Points on a hilly landscape, in no order, each with its height.
From any point a ball rolls to the lowest of the 2 points nearest to it. It stops when none of these is lower. Distance is the straight distance between rows; heights are no part of it.
K218: [ -2   9 -13  -9  13 -24   3  13   2 -11  -7 -31 -11  12  31  -3  -7  -7
  11  -3  46 -23 -14 -17  21  -4  -1 -17  12 -47]  height 54.8
K487: [ 37 -23 -10  -7   2  -8   3  11   4  -8 -24 -21   2  -2 -24  14  33   3
   1   6  -6 -19 -25  30  -2  15  25  18  -3 -38]  height 26.3
K110: [-11  10  -4 -11  -1  -7   1  -2 -15   8 -26 -14  14   5  20  39 -16   4
  16  10  31 -12   5  26   4 -12 -18 -13  -5  -2]  height 63.5
K133: [-20  -8  20 -31 -36 -27  15  18  10   3   5 -27  25  32  54  21 -26  11
   7  13  -1   4   2  13   0 -33  -4  17   8   6]  height 60.5
K291: [  7  -2  15  14 -35   4   1   9  -4  -2 -43 -35   2   9 -23  13   0  36
  37  -2  -5 -11 -16   4   6   7  13  27  13 -14]  height 13.5
K918: [ 24  22 -12  -9  28 -10   7  11   3   4 -29 -36   0   1  -7   5 -18 -10
  -7 -18  48 -18  15   1 -16 -17   8  -7 -23  -5]  height 32.0
K168: [-11  -2  -7  12 -13  19  16 -35 -17  -8  30  24 -14  -5 -13   2   3  10
  -2  11 -23  19  -5 -14 -13  29 -30 -20 -20  38]  height 29.1
K507: [ 36 -36  18  -6  -3  15   5   7  -1   3 -12  -7  26  -9 -13  36   6  13
  17  -9  14 -37  -6   6  -2  28 -17  41  26  -5]  height 16.2
K225: [-18  21 -29  13   3 -15  13 -23  -8  -4 -14  -3 -11   6  14  10 -22   3
  21  21  28  -3  -1  15   4  -3 -26 -24 -23  -8]  height 65.0
K726: [-15   8 -40  24  19   3  -1 -22   1  -8  33  17   4   4  -2  -8   3 -25
 -27  28 -25  48   4  -1 -15  -1  11  -7 -24  -5]  height 42.6
K595: [  4  29   9 -23 -17   1 -11   7  -9   6 -25 -34   1   1   3  19 -13   7
  -6 -15  36  17  12 -10 -17 -15  13 -29  -7  22]  height 25.7
K515: [ -1 -31  24 -21 -21   4  -8  -5 -12   0  10 -21 -20 -18  13  -2  16  18
  -1  -8  10  -4  -9 -28  13  -2  13 -40  11  -1]  height 36.3
K376: [-25  73   2  16  -9   3  -7  -9 -16   8 -29   7  -8  13 -17   4  -4   4
  13  13   9  -2  -3  17 -12  13   2 -13 -27   5]  height 49.6
K909: [-18  12  14  19  13  23 -11  26   3   0  13  -4   6  -3  -7 -26 -24  -8
  -8 -11  -6  23   6 -23   0 -24 -10  45  14  34]  height 60.8
K306: [ -3  26 -15  -3  10   8 -26 -33 -10  23 -14  -2  -7 -26 -20   8  25   8
  -9  17  19  16  -2   4  -9  10   7 -71 -17  -1]  height 33.9
K734: [ 10  -1 -17  16   0   9 -35  -8   2 -10  19  13  30 -19 -23  11   0  -3
 -12  11 -22  24   8  21  15  34 -24 -15  24 -12]  height 31.0
K797: [-22  13  34 -28 -23  -8   6  30   0  -2  11 -18  20  19  57  27 -17   3
   4   0  21 -19  -9  -2   9 -19  -6   0  23   7]  height 61.3
K718: [ -3  15   9 -12 -56 -31  26  -8  11 -12  20 -11 -19  21   8 -17   1  -9
 -12   0 -31   2   7  -9  -5  12  34 -18 -10 -21]  height 28.1
K560: [-20  21  12   6 -20   5  -8 -20 -18   4   3  14  -8  -6  -5  10   3  11
  13  14 -18   3  -2   7  17  25  -8 -29  -3   0]  height 16.5
K281: [-24  -3  29   0 -24 -12 -10  22   9  -5   2  19   6   8  21  -5  -7  -6
  20   3 -22 -16   5   4  31  -9  10  26  41 -26]  height 59.0
K553: [-33  -5  45 -21 -21  23 -14   5 -26  12 -12 -21   3  -7  16  11  -1  37
  11  -2  11  -1 -10 -21   5 -12 -13 -25   3  46]  height 52.6
K92: [ 15 -40  12 -15   3  -1  24 -11 -15   8 -17 -30  -3  -9   4  28 -11  18
  11   0  -3 -23  12  14  17 -14   5 -21 -20   1]  height 54.4
K829: [ -1 -33 -28   2  -4   6  20  -6  -2 -17  19  -1  -7   5  -5   2   5  -3
  -6  14 -25  32 -23   5 -23  -6  -3  10 -28  21]  height 36.2
K6: [-13   7   5  -3   0 -29  16  21   2 -17  18 -26 -21  22  42 -18 -18 -12
   7   4  10 -26 -11 -23  31  -8   3  -3   8 -44]  height 56.3
K991: [-42  59  -3  18   5  10   8  -7 -10   5 -21  26 -24   2   5 -12 -23  14
  31   7   6 -29   4   1  -2  -2 -16 -20 -31  13]  height 50.3
K105: [-14   2  -8  23 -13  15  -3 -29  -9 -12  30  25  -5  -6 -12   1   7  11
   7  17 -48  15  -7   3  17  37 -19 -24  -2   5]  height 23.6
K986: [ -3 -16  43 -23 -26  -5 -22  25 -15 -10  35 -14  16  -4  28   0  23   0
 -30  -4   0  -2 -15 -17  17  15  12 -18  47  -7]  height 57.9
K139: [-13  25 -11   9 -33  -2 -19  -8  -4  -6 -11 -28   7  -2  -9  14 -13  13
   8  16  11  50  -7  12   5  -6 -10 -14  11   5]  height 46.0
K976: [-16 -17  10 -19 -22  -7  26  10 -16  -6 -21  -6 -17  23  23  -2  17   6
  -3  -3  18  -3 -19   1 -26 -34  24  11 -11  22]  height 20.2
K252: [  3 -21 -32 -16  -4 -19  -1   2  18   0   9  16  24  17  16   6 -14 -18
  -4  20  -2  39   5  18 -18 -26 -27  45  -2   8]  height 20.7
K654: [-11   5  21 -23 -13 -15  -8   7  -8   2  -1 -13  14   4  37  35 -11  -6
   4  11  11 -11   3  21  24  -8   1 -19  16 -15]  height 62.4
K241: [ -6  -9  24 -12 -50  -7  -3  12  -2 -23  46   5   7   4  17  -7  22  -6
 -31   5 -18  14  -7 -15  -5  21  11 -17  34   3]  height 59.7
K795: [-36  25 -27  20   6  16 -11 -29 -13  -5  22  42  -1  -5   5   3  10 -20
 -16  25  -7  37   6   5 -12   4   6 -30 -11   6]  height 44.9
K319: [-34  46   3   2  -3  18 -13 -14 -10   5  14  42   3   0  10  10  -9 -24
  -9   5   4  21  22  -1 -19  -9   4 -25 -14  26]  height 46.7
K979: [  5  12  22   3 -33   2   9  17  -6  -2 -22 -50   3  25 -10  11  -5  23
   4  -1  -3  14 -16  -5  -1   2  12  17  -1  13]  height 18.5
K345: [-10 -19 -34  -2   5  -6  -1 -14   9   1  22 -16  18   4  -3   4 -30   3
  -2  26 -38  58   9  18   0 -32   0  10 -21   3]  height 24.6
K300: [ 14  -1  -7   1  13 -11   4  15   9   3 -26 -37  14  -3 -12   9 -25  10
  12  -9  21  -5   9   6   2 -18  -4  25   1  -7]  height 29.2
K434: [ -6 -23 -33  -2  -8  -2   2  -7   8  -5   4  -6  17   3   0   7 -25  -6
  -4   8   6  53  12   4 -23 -35 -15  15 -10  27]  height 22.4
K636: [ -8 -14  21 -12  12  15 -12  10 -17   3  10  21   3  -8  16  -1  20  -9
  -4 -15  32 -20 -11 -21  -5   3 -26  21  20  24]  height 47.8
K465: [ 25  -3  -3 -12  21 -10  14 -10  21  16 -22  33  -1 -13  -7   1  -9 -18
   0 -20   2 -30  41  24 -10 -21  20  -5 -21  -6]  height 31.9
K39: [ -5 -15  -1   3  10  25 -25 -11  -1  12   5 -14  -5 -42 -28 -14  -3  26
   4  -9  15  11   6 -43  -1  -1 -23 -27   4  25]  height 45.3
K397: [ -4   7  22   9   2   9  -1  -4 -16  10  -5 -29   3  -6  -1  12  -7  28
  17  14 -18  -3  -8  13  41  11 -15 -14   5   3]  height 4.8
K286: [ -5  28 -23 -18  11 -26  -9  12  18  -2 -12 -12  -2   8  22   0 -19 -31
  -3  -5  27   3  17   7   1 -34  17 -13  -5 -32]  height 63.6
K711: [-16 -16  35 -28 -18   1  19  20 -27  -2 -23 -41  -9  16  26   6  14  30
   4  -6  23 -16 -23  -9  -9 -25  24 -10  -2  26]  height 24.5
K820: [ 12  50 -11   4 -17 -18   7  16  34   4 -43 -11   8  35  -2  -1 -35  -1
  28 -19  12  -6  22   2 -19 -20   7  32 -12 -14]  height 62.9
K884: [  0   1 -27 -11  38 -16   2 -12   6   6  30  -3   8  10   2 -10  -2 -32
 -35  26 -22  30  14  10  -8 -16  25   2 -35 -18]  height 40.3
K512: [-10 -31   6   6  31  24 -24   3  -2   5  14  11   1 -48  -7 -15  -7  15
   2 -13  22 -10  13 -26  10  -8 -26  -6  21  21]  height 42.5
K456: [-10  -6  -9  13 -23  -7 -11  -8  -3 -18  28  25  14   6   0   9   4  -8
  -7  21 -44  24  -3  18  16  29 -14  -7  16 -17]  height 27.9
K100: [ -7 -27   9  -3  46   4  20  -9 -18  -1  47   0  -1   7  14   0   8 -20
 -31  18 -47  -3  -4  10  27   3   0  -5 -16  -1]  height 52.1
K417: [-26  -4  17  -8 -21 -14 -28  21 -20 -15  20  -7  14  15  37   0  32   0
 -21  22   7   9 -30   9  20   9   6 -14  46 -25]  height 55.6
K235: [ 18  -6  -2   5 -21   6   0 -23   0   7  -3 -30 -18 -15 -26  -7  -1  29
  10  -6   6  12  -1 -39   2  23 -17 -33 -11  15]  height 40.8
K311: [-22   4   1  15  12  31 -10  18   0   5  -7 -15  16  -1 -15 -14 -23   6
  -8  -2 -11  46  11 -11 -20 -45  14  28  -3  48]  height 61.4
K810: [ 24  -2  11 -35   1 -33  15  10  30  19   5  25  13  33  36  -4 -13 -34
  -6 -13  -2 -11  20   3  -9 -22   0  30 -17  -9]  height 16.7
K38: [  3  37  25  -8 -22   7 -21  12  -4   7 -30   1  -2   5  -9   7  22   1
   8 -18  27 -15  -5  -5 -12  13  20   9  15  -8]  height 18.9
K362: [-16  11  31   2  15  12  -1  14 -25  -1  18  41  -9   9   2 -17  30 -25
 -22   2 -18 -27  -5  -2   1  28   6  20   8   5]  height 44.8
K145: [  7 -16  -4 -12 -20 -12  31  -5  -7   4 -18  44  -6  22  19  24  27 -12
   5   0  16 -24  -9  18 -32   2 -11  29 -13   9]  height 15.6
K424: [  4   1  10  -8   0  21 -59   6  -7  10 -16 -19  17 -31 -28   1  49  24
  -4  -1  14   5 -33  -6   4  27 -11 -15  33 -11]  height 42.9
K919: [ 19   1 -23  22  29  11 -32 -14  14  -2  16  -2  21 -38 -40  -7  -7  11
 -19   3   5  11   6   5   5  37 -28 -12  16  -4]  height 34.3
K532: [  9 -38  -8 -20  -9  -7  34   4  -9  -1 -24  16 -11  25  21   6  20  -5
  -2  -8  23  -2 -15   6 -42 -27  -1  25 -22  37]  height 18.2
K50: [ 32   4 -23   9   0  -9  11 -30   4  11   5 -42 -25 -12 -20  -3   5  20
   5   4  -8  21   0  -3  20  19  -6 -52 -16  -5]  height 46.8
K184: [ 11  13 -22  21   4  18  -4  -6  -1 -15  18   0 -10   4 -25   1  40  -4
  -9   9 -42  34 -38  12 -18  32  18 -20 -23   5]  height 41.2
K699: [  9   8   9  -3  28  -8  17   4   7  11  23 -31   1  10 -16 -19 -30 -17
 -25  -2 -39  15  21 -10   5 -21  24  18 -32   3]  height 29.3
K451: [-16  -9  -9 -11   5 -22   9 -12   2  -3  39 -17  -7  14  27  -9 -15 -29
 -27  21 -31  26  12   4  16 -17  18 -24 -14 -17]  height 37.1
K427: [  2   3  -5  19   0  30   9 -24 -10   5  16  -6 -21 -15 -34 -17   8  20
   0  -2 -26  20 -10 -37 -11  24  -5 -23 -26  34]  height 34.7
K633: [  5 -23  -1  -7  30  28   1  -1  -4  11   8  49   3 -15  -3  -1  29 -26
 -28  -9  -7   4   7   8 -28 -16  27   8 -12  23]  height 40.2
K967: [-10  17   2   3 -41  -8   4   7  11  -3 -23   7  -2  22   0  -5 -10   2
  10 -10   3  22   4  -3 -24 -21   7  23   2  19]  height 62.3
K151: [ -5  27 -31  17 -11 -11  15 -33   1  -2 -11 -11  -6   5 -19   8 -26   7
  10  14  -8  25  16  16  -5  -1  -6 -25 -34   3]  height 65.9
K787: [ -6  27  -6  19  11  35 -21 -12  -8   5   7   4 -16 -22 -39 -24  23   8
 -18   0   4  25  -6 -38 -31  17   9 -20 -14  23]  height 39.7
K878: [-33   7 -32  30  45  -7   2  -5   2 -10  16  20 -12 -13  11 -32 -19 -15
   1  20   8  -6   7   0  20 -18  -2 -14  -5 -22]  height 30.1
K860: [  1  23  -4   4  36   8 -12   0   4  11 -23  10   3 -26 -20  -7  -5   5
   1 -17  42 -27  13  14 -17  -1  -5   6  -4  10]  height 35.1
K267: [ -2  13 -10  13 -17 -24  20 -21   2 -15  17  12 -32  16  -3 -23  -3 -14
  -5  10 -26  -5  10  -8   8  20  22 -22 -21 -29]  height 27.4
K567: [-21  30  -7  11 -34 -11  -9  -5  -2  -2 -13 -40 -11  12  16   1  -8  28
  20  14  24  22 -26 -16  17  -1 -16 -24  15  -8]  height 48.5
K352: [ -2  17  12  -7  -8 -16   1   7  21   8 -13  51   6  25  31  -7   4 -28
   9  -8  -2 -20   5  13  -1 -17   0  32   4 -13]  height 14.9
K428: [ 20 -17  17   0  27   3  -6  13  30  16 -13  43  24 -18  13  -4 -17 -12
   5 -34   7 -22  21  13  12 -32 -15  28  19   0]  height 34.8
K912: [ -8  14  -3  -1  13   7 -21 -27 -17  10  11  24   2 -18  -6   9  16  -4
 -11  18   6  -4   7   5   3  23 -15 -45  -9  -5]  height 25.8
K900: [ -7   5  15  -1 -22  -1   9   0   2   5 -25  71  -8  18  22   0  38 -14
  12  -9   3 -23 -13  20 -19  -7   6  27   6   2]  height 13.2
K576: [  5  -6 -24  22   5  -9  -2 -18  -6 -11  -6  32 -11  -8 -16  -9  19   8
  15   9  14 -44  -6   9   9  45 -17  -6   9 -42]  height 35.5
K950: [ 12 -40   2 -18  32  12  -4   7  12  16   5  32  23 -17  -2   3   3 -16
 -18  -7 -17   8  18  23 -11 -37   8  30  -3  18]  height 38.7
K905: [  2  -4 -33  11  30 -24  -7   7   4 -14   4  -7   6  -3  14  -7 -18 -13
  10   0  49 -17   0  -3  18  -1 -32   5  25 -37]  height 52.8
K783: [  3   1   3  19 -17   3  -7  13   8 -14   4  -4  -7   0 -27 -22   1  -3
   2  -8 -26  17  -6 -13   5   8  15  30  17 -11]  height 59.5
K347: [-13   9   8   6 -18  28 -34  -6  -9  10 -18 -18  -1 -21 -27   1  25  40
  13   7  -1  24 -30  -7   2  10  -7 -21  12  15]  height 45.8
K800: [  5  15 -12   5   9  18 -25 -13  -5   4  -5  -3  -4 -26 -27  -5  11  -1
 -15   0  14  29   5  -8 -15   1  22 -34  -4  -1]  height 38.5
K82: [  1  27  -1  -8  57   4  20  16   6   8 -11  12 -20 -10   7 -15 -22 -10
   2 -14  18 -60  17   5   6 -18  13 -14 -32 -10]  height 26.6
K322: [ 16 -17  -1   0  30  -2   5  31   8   4 -45 -25  19  -3 -15  -1  -8  16
  13 -21  34 -27  -7  16  -7 -29   2  54  16   3]  height 27.0
K321: [  0  -3  -6   0 -33  -8   3  -2   5  -4 -46  -6  -3   1  -1  19  -6  28
  48 -12  28 -15   0   0  -3 -10   7   5  16 -18]  height 8.3
K412: [ -3  19  15  -4 -38 -14  24   4   0 -10   8 -41 -12  28   6  -6 -19   5
  -9  -3 -10  12  -1 -20  -7   0  17  -1 -14  10]  height 23.2
K364: [  6 -40 -14  15  50   0  22   1  -3  -6  35 -16 -10 -14  -9 -23  -7  -6
 -16  11 -27  -5  -7  -6  25  -5  -2   6  -9  -6]  height 54.9
K43: [ -2 -39  -3  -9   5  -3 -15  12  15  -1  12  34  16  -8  12  -5   5 -19
  -9   1 -16  14  11   9   8 -27   3  19  26  -7]  height 37.5
K677: [ 14  12  -4  -5 -35  15 -19   1  -3  -1 -15 -34  11  -6 -30  20   6  15
  -7  -4  -4  58 -12  13 -21   2  13 -17  -1  21]  height 44.7
K819: [ 20  16 -15  -6  16  -4  -3  -6  -7   6 -12  -9   3  -8 -17  13  -2 -14
 -14  -7  36  -1  12   6 -24   8 -11  -3 -14   8]  height 32.1
K375: [  4  44 -22  -9 -10 -23   4  14  19  -1 -28 -10  -1  30  18   3 -16 -18
   8 -16  46   2   2   0 -26 -30   1  10 -10  -8]  height 63.2
K663: [-10  -9  18  12  29  11  -1  -1 -11   0  14  59   2  -8  -5 -11  15 -13
  -4   1 -23 -47  10  20  17  27  -9  17  14  -9]  height 47.0
K778: [-11  -6 -16  12 -27  -8 -21  11  -4 -25  20 -14   0  13  13 -10  27   5
 -18  18   6  34 -37  -4   8  19 -12  -8  40 -23]  height 53.3
K731: [ 48 -22  -3 -25 -20 -24  16   6  16  -1  -4 -20  14  19  -4  34  18 -14
 -12   8  -9  -7  -6  19 -15  22  18  28  -7 -37]  height 22.5
K886: [-10 -11  32 -14 -35  -4  17  16  -8  -5  -3 -41 -19   9  24  -4  -1  28
  13 -12  12 -21 -17 -32   9  -6  18 -11   7   2]  height 29.9
K8: [-42   4 -10   6  22 -13  -7   1   5  -4  23  -1  -1   3  30 -20 -32 -21
   1  21 -23  14  12   4  34 -33   8 -12  -1 -26]  height 34.0
K945: [-10 -45  11 -12  -2  16  -4  -8 -25  -4  22   2 -10 -17  17   7  22  13
  -5  12 -10  -1 -21 -10  19  10 -11 -30  13  10]  height 41.8
K969: [  1 -28  23 -11   4  18   8   8 -22   3 -21 -32   1 -13  -8  10  -4  28
   5 -12  -5  -2   3   0   6 -20  10  -8  -8  31]  height 55.9
K396: [ -7 -13   3   2  44   3  21 -11 -17   5  30  34   4  -6  -8   5   1 -20
 -15  10 -34 -27  11  23  10  13  -6   8 -24   3]  height 49.5
K75: [ 13   6 -28  25  55  16 -16  -7   3  10  21 -27  11 -21 -21  -1   8  15
 -21  22  -1  25 -19  18  16  23 -30 -13   6  14]  height 30.6
K132: [-26   7  28   1  -6  22 -22  -9 -18  22 -15 -36 -14 -17 -11  -8   9  48
  13   5  -5   9 -13 -28  20  -6 -13 -39  -3  29]  height 49.4
K862: [ 27  -5  18 -10 -24   0  16  -1  11   5  -8  14   0   8  12  19   0  -6
  10 -27  25 -33  15 -22 -17  14  -3  11  11   4]  height 8.5
K770: [ 29 -26  14 -13 -28   7   0  12   3  -6  -9   2  10   3  -4  24  27   3
   7 -25  24 -20 -14 -18 -17  26   1  25  39  -9]  height 12.4
K736: [ 22   3  -8 -21  -7  -5   5  -7   0   0   1 -24  -6   1  -4  12  -4 -21
 -28 -12  22  26  17  -7 -27 -13  21 -24 -23  13]  height 28.7
K925: [  0   7  20  -2  10   8  17   1 -10   6  13  51   1  18  -3  -2  22 -35
 -21  -6 -21 -17  -1   6 -22  18  -6  43 -13  26]  height 42.7
K529: [ 19  35 -10  21  31   5 -14  -7  -1  13  20 -30   1  -1 -20  -7  21  10
 -18  17 -28  21 -15  15  35  38 -10 -21  14  -5]  height 24.7
K522: [ 16 -12 -13  -1  46  -3 -11  -5  21   8 -21  29   7 -39  -9  -2   2  -4
 -10 -21  46 -35  20  23 -10 -10   2  -1  12  -9]  height 37.4
K339: [  2  24  26   0 -18   3  -6  10  -3   5 -11 -12   4   7   5  15  -9   5
  21 -14  21 -31   1 -22   2  24 -14  14  13  -3]  height 14.3
K79: [  1 -33  15 -28 -37 -21   7   9  16   8  -9   1  23  22  26  16 -20  12
  22   4 -22   9   9  18   0 -28  -1  42   9   3]  height 60.0
K581: [-11   9  -1   3   2  -3  -2   1  16   2  21 -18  14   7  -9 -12 -47 -11
  -6   2 -33  41  26 -10   5 -27   1  21 -10  11]  height 26.8
K358: [ 38 -11  20 -25  26  -2  -4  12  17  20 -12  24  23 -12   2  14  -6 -30
 -14 -33   8 -34  38  19   3 -10  11  12   1  -5]  height 33.4
K707: [ -1 -13  40 -16 -41 -12   8  14  16  10  -9   4  14  17  19  20  -7   5
  24   3 -26 -24   5  15  15  -7  20  28  23 -21]  height 59.6
K56: [  6   5  19   9 -10  10 -10  24   8  -8  18  20  10  11  -7 -17   5 -24
 -20 -15 -14  14   3 -17  -8   5  -2  49  25  16]  height 60.1
K49: [  5  15  12  -1  50   7  21  -5 -23  16   3 -27   0   3 -11   9  -3  -3
 -23   8 -18  -7   1  23  10  -6  14  -9 -37  14]  height 27.6
K728: [ 13  18  15  -6  28  -6  17   4 -14   5  20 -18 -13  13 -13  -9   3 -26
 -37  -2 -20  -4   6  -7   3  11  27  -1 -29   0]  height 33.2
K468: [-30  58   4  -2 -35   8  -6 -11  -5   4 -22  28  -2  13   5   8 -10  -4
  10  -2   9  13  15   9 -29 -10   5 -22 -17  31]  height 47.9
K214: [-21   5  15  10 -29 -16  -9  16   1 -18  15 -13  -8  10  27 -11 -16   8
  19   5  -8 -11  -5 -20  39  10   1  -5  36 -35]  height 58.0
K44: [ 16  25  16 -25 -19   6 -16  -2 -11  16 -35 -26   7  -1 -18  28  17  16
   3 -18  46  -9  -2 -14 -26  18   0 -12  -3  13]  height 22.6
K996: [-10 -10  -6   3  13 -13 -14  23   5 -15   7  22   9  13  38  -7  -7 -16
  14 -11  33 -27  -3 -15  22   1 -28  16  45 -33]  height 51.3
K942: [  2 -40   1 -10  18  10   0  10 -18  -4  11   1  -3 -14   8   5  19  -8
 -13   0  14  -3 -15  -1   1  -9  -7   8  10  11]  height 45.6
K106: [ -4 -19  -6  -7  15   4  18   2  -1   3   7  47 -13  15   0 -14  23 -25
 -12   2 -21  -1  -5   8 -26 -14  14  35 -22  15]  height 41.5
K253: [ 13  19  -7  -2 -13 -18  -6  -1  18  -2  -5  -9  -1  -2  -8   2 -20 -18
  -1  -9   4   3  27  -2   7   1  12 -10   1 -24]  height 64.2
K853: [  2  -9 -15 -23  19 -30   7   9  15  15  16  30  14  32  31 -14  -5 -30
  -7  15  -4  15   7  14 -15 -20 -15  54 -15  -2]  height 18.8
K582: [ 12 -30 -14  20 -22  13  -4   0  13 -25  12  -7 -21 -23 -32 -31  -1  14
   9 -14 -21  26  -6 -37   2  11   5  -3  13  -4]  height 58.5
K273: [ 27 -33   1  12  -6  15  14   2   3  -6 -21 -14  -3 -16 -35   2  10  34
  25 -11   3 -27 -17  -7  -7  25 -13  27   6   1]  height 21.0
K769: [  9 -21   1  -1  48  17 -27   2  11   7   2  18   6 -49 -14 -21   5   2
 -15 -23  33 -29  22  -9   3  -8   6 -15  24  -2]  height 39.8
K18: [  8  42  11  13 -44 -14   7  11  22  -3 -23 -11   4  34  -7   3 -22   0
  16 -16   7   0  14 -17 -18   6   1  36   5   3]  height 62.6
K608: [ -7 -31  16  -4   4   3  -7  19  14   2  -2  50  13  -3  41  -8   0 -14
  14 -21   3  -6   2   3  21 -41 -20  26  36   4]  height 36.1
K280: [ 37 -37 -12  -2   1  -8  26 -30   1   1   3 -36  -7 -15  -7  20 -12  19
  10   2 -19   1   8   8  27  10  -8 -36 -18  -6]  height 51.5
K52: [  2 -10 -32  25  35  -8  16 -19  19  -6  28  51  -5  -4 -16 -27  -9 -25
 -14   7 -25 -10  32   3  -6   8   4  12 -14 -15]  height 19.7
K227: [-36  26  10  16   8   6  16  -8 -22   4   6  12 -31   8  11 -17  -9  15
  26  14  -3 -30 -14 -18  15  14 -24 -10 -20  10]  height 47.4
K601: [ 16 -18 -20  10  11  15  11 -14   1 -12  20   9  -4 -10 -31   5  12  -3
 -10   1 -39  20 -11  10 -18  16  10 -11 -30   9]  height 38.6
K263: [  0   3  42 -15  -5  24  -4  12 -17  12 -20 -35   4  -3   1   9 -21  33
  16 -20   5 -16  13 -29   1  -2  -7 -11  -5  42]  height 54.5
K279: [-27   7   2  24  -6  -6  18  -7 -17 -12   0  25 -42   5   2 -36  11   5
  23  13  -3 -33 -19 -21   9  26  -8   1   2 -16]  height 44.6
K712: [ 21  24   3 -16  37   3  12  15  30  20 -29  32   5  -5  18   3 -36 -10
  10 -32   7 -54  34  18   6 -31  -2  -2 -24  -5]  height 30.2
K230: [ 15  -2 -27  13  -9  20 -19   2  11 -15   8 -23   8  -9 -26  13  25  -1
  -7   9 -30  62 -30  17 -20   5  24 -19 -13   9]  height 43.2
K723: [-23   3 -31  41  47   1   0 -23  10  -9  20  49  -7 -24 -12 -32 -12  -5
  -4  12   4 -19  17   4   0  10  -5  -7   1 -14]  height 24.9
K47: [ 22 -33 -34   9 -15 -13   7  -7   8 -22  -9  36  -3   5  -7  10  29  -5
  14   3  -1 -31 -11  18 -11  39 -10  17  10 -39]  height 32.2
K335: [-11   8   9  -3  75   7  17  14 -14  16  -6 -13  -3 -13   2  -8 -15  -1
 -10   7  12 -40   7  19  11 -22  12  -3 -33   9]  height 19.4
K844: [ 27 -20   7   6  23  10  -1  19  18   6 -37  16  11 -18 -28 -15  13  11
   6 -33  13 -33  -4  23 -10 -15  15  55  20   1]  height 25.3
K665: [ 26 -25 -13  11 -10  -6  19  -5  -2 -14  -8   0  -6   6 -10  16  32   4
  16  19 -20 -24 -31  24  10  39   0   9  -3 -35]  height 29.8
K573: [-19 -28 -18  15   0  30  20 -17 -22 -15  19   7  -9  -1  -5   7   8  24
   8  12 -30  27 -31   0 -14   6 -21  -6 -27  49]  height 33.3
K551: [ 35 -32   3   8  -3   8  18   7  19  -1 -30  16   5 -19 -34   2   1  22
  23 -30 -12 -33   8  15  -9   5   6  43   6   3]  height 24.0
K627: [  2  -9 -10  -3   9 -19  15 -11  19   0  18  29 -18   8  -3 -30  -9 -27
  -5  -2 -39  -5  30  -4   1  -9  32   1 -25 -22]  height 23.0
K489: [ 18   4 -14  -2   1  18 -43  -3  -2  -1 -19   0   9 -32 -37   0  32   8
  -8  -8  26  12  -9   6 -19  14   9 -14  17 -11]  height 40.7
K965: [-24   1  13  -6  -9   1 -26  14  -5  -5   7  17  11  -5  34   3  -1  -2
  10  -5  25  -9  -4 -14  17  -2 -26   3  41  -3]  height 49.9
K462: [-34  30   3  14 -18  20  -7   6  -7  -3 -15   1   3  17  -2  -9 -25   8
   1  -6  -2  37   9 -16 -27 -31   1  11  -8  55]  height 61.8
K753: [  6   3  11   1  14   5  -3  -6 -15   8  26 -33  -6   5   8  -1  18  10
 -14  16 -23  17 -19   1  42  23  -8 -28  10   3]  height 17.1
K446: [ -7  18  -5  25 -20 -12  -3 -13  -7 -11   6   8 -14  18   8 -13  13   8
  22  18   9 -33 -15 -23  12  54 -26  -7  16 -42]  height 40.6
K715: [ 21 -39 -22  27  22   7   2   2   3 -21  27 -20 -21 -20 -25 -36   6   9
  -8   0 -13  12 -17 -24  14  15  -3  -5   8 -11]  height 57.0
K71: [  0  26 -13  -7 -23 -19   6 -22   9   3   7 -15   0  11  -7   8 -29 -16
  -8   7 -25  34  31  11   0  -9  19 -23 -28  -8]  height 65.1
K88: [ 34 -21   3 -27  -3 -27  14   5  18   9   1  -8  13  17  12  18  -5 -25
 -10  -3   4 -11  20   5  -6  -2   6  26  -3 -19]  height 19.1
K964: [ 14  -8   5 -18 -37 -18   7  -1  22  -3 -17  -2   3   5  20  22  -6   0
  23 -21  29 -13  10 -11  -3 -10  19 -14  23 -23]  height 3.7
K917: [ -6   9 -15  24 -30 -14   3  -2  -1 -13   9 -34  -9  20  14  -3   9  21
  12  26   6  34 -42  -7  20  24 -29   0  28  -9]  height 51.2

Where does a ball stop that starts at each point below?
K522 => K862
K151 => K900
K214 => K900

Call two points neighbours if one is among the 2 nearest of the other. Go from one point of each pair to the other, from neighbour to neighbour, staying as low as possible. Name the highest point that can't be avoided.
K335, K964 => K991
K235, K862 => K39
K900, K335 => K728
K862, K52 => K718
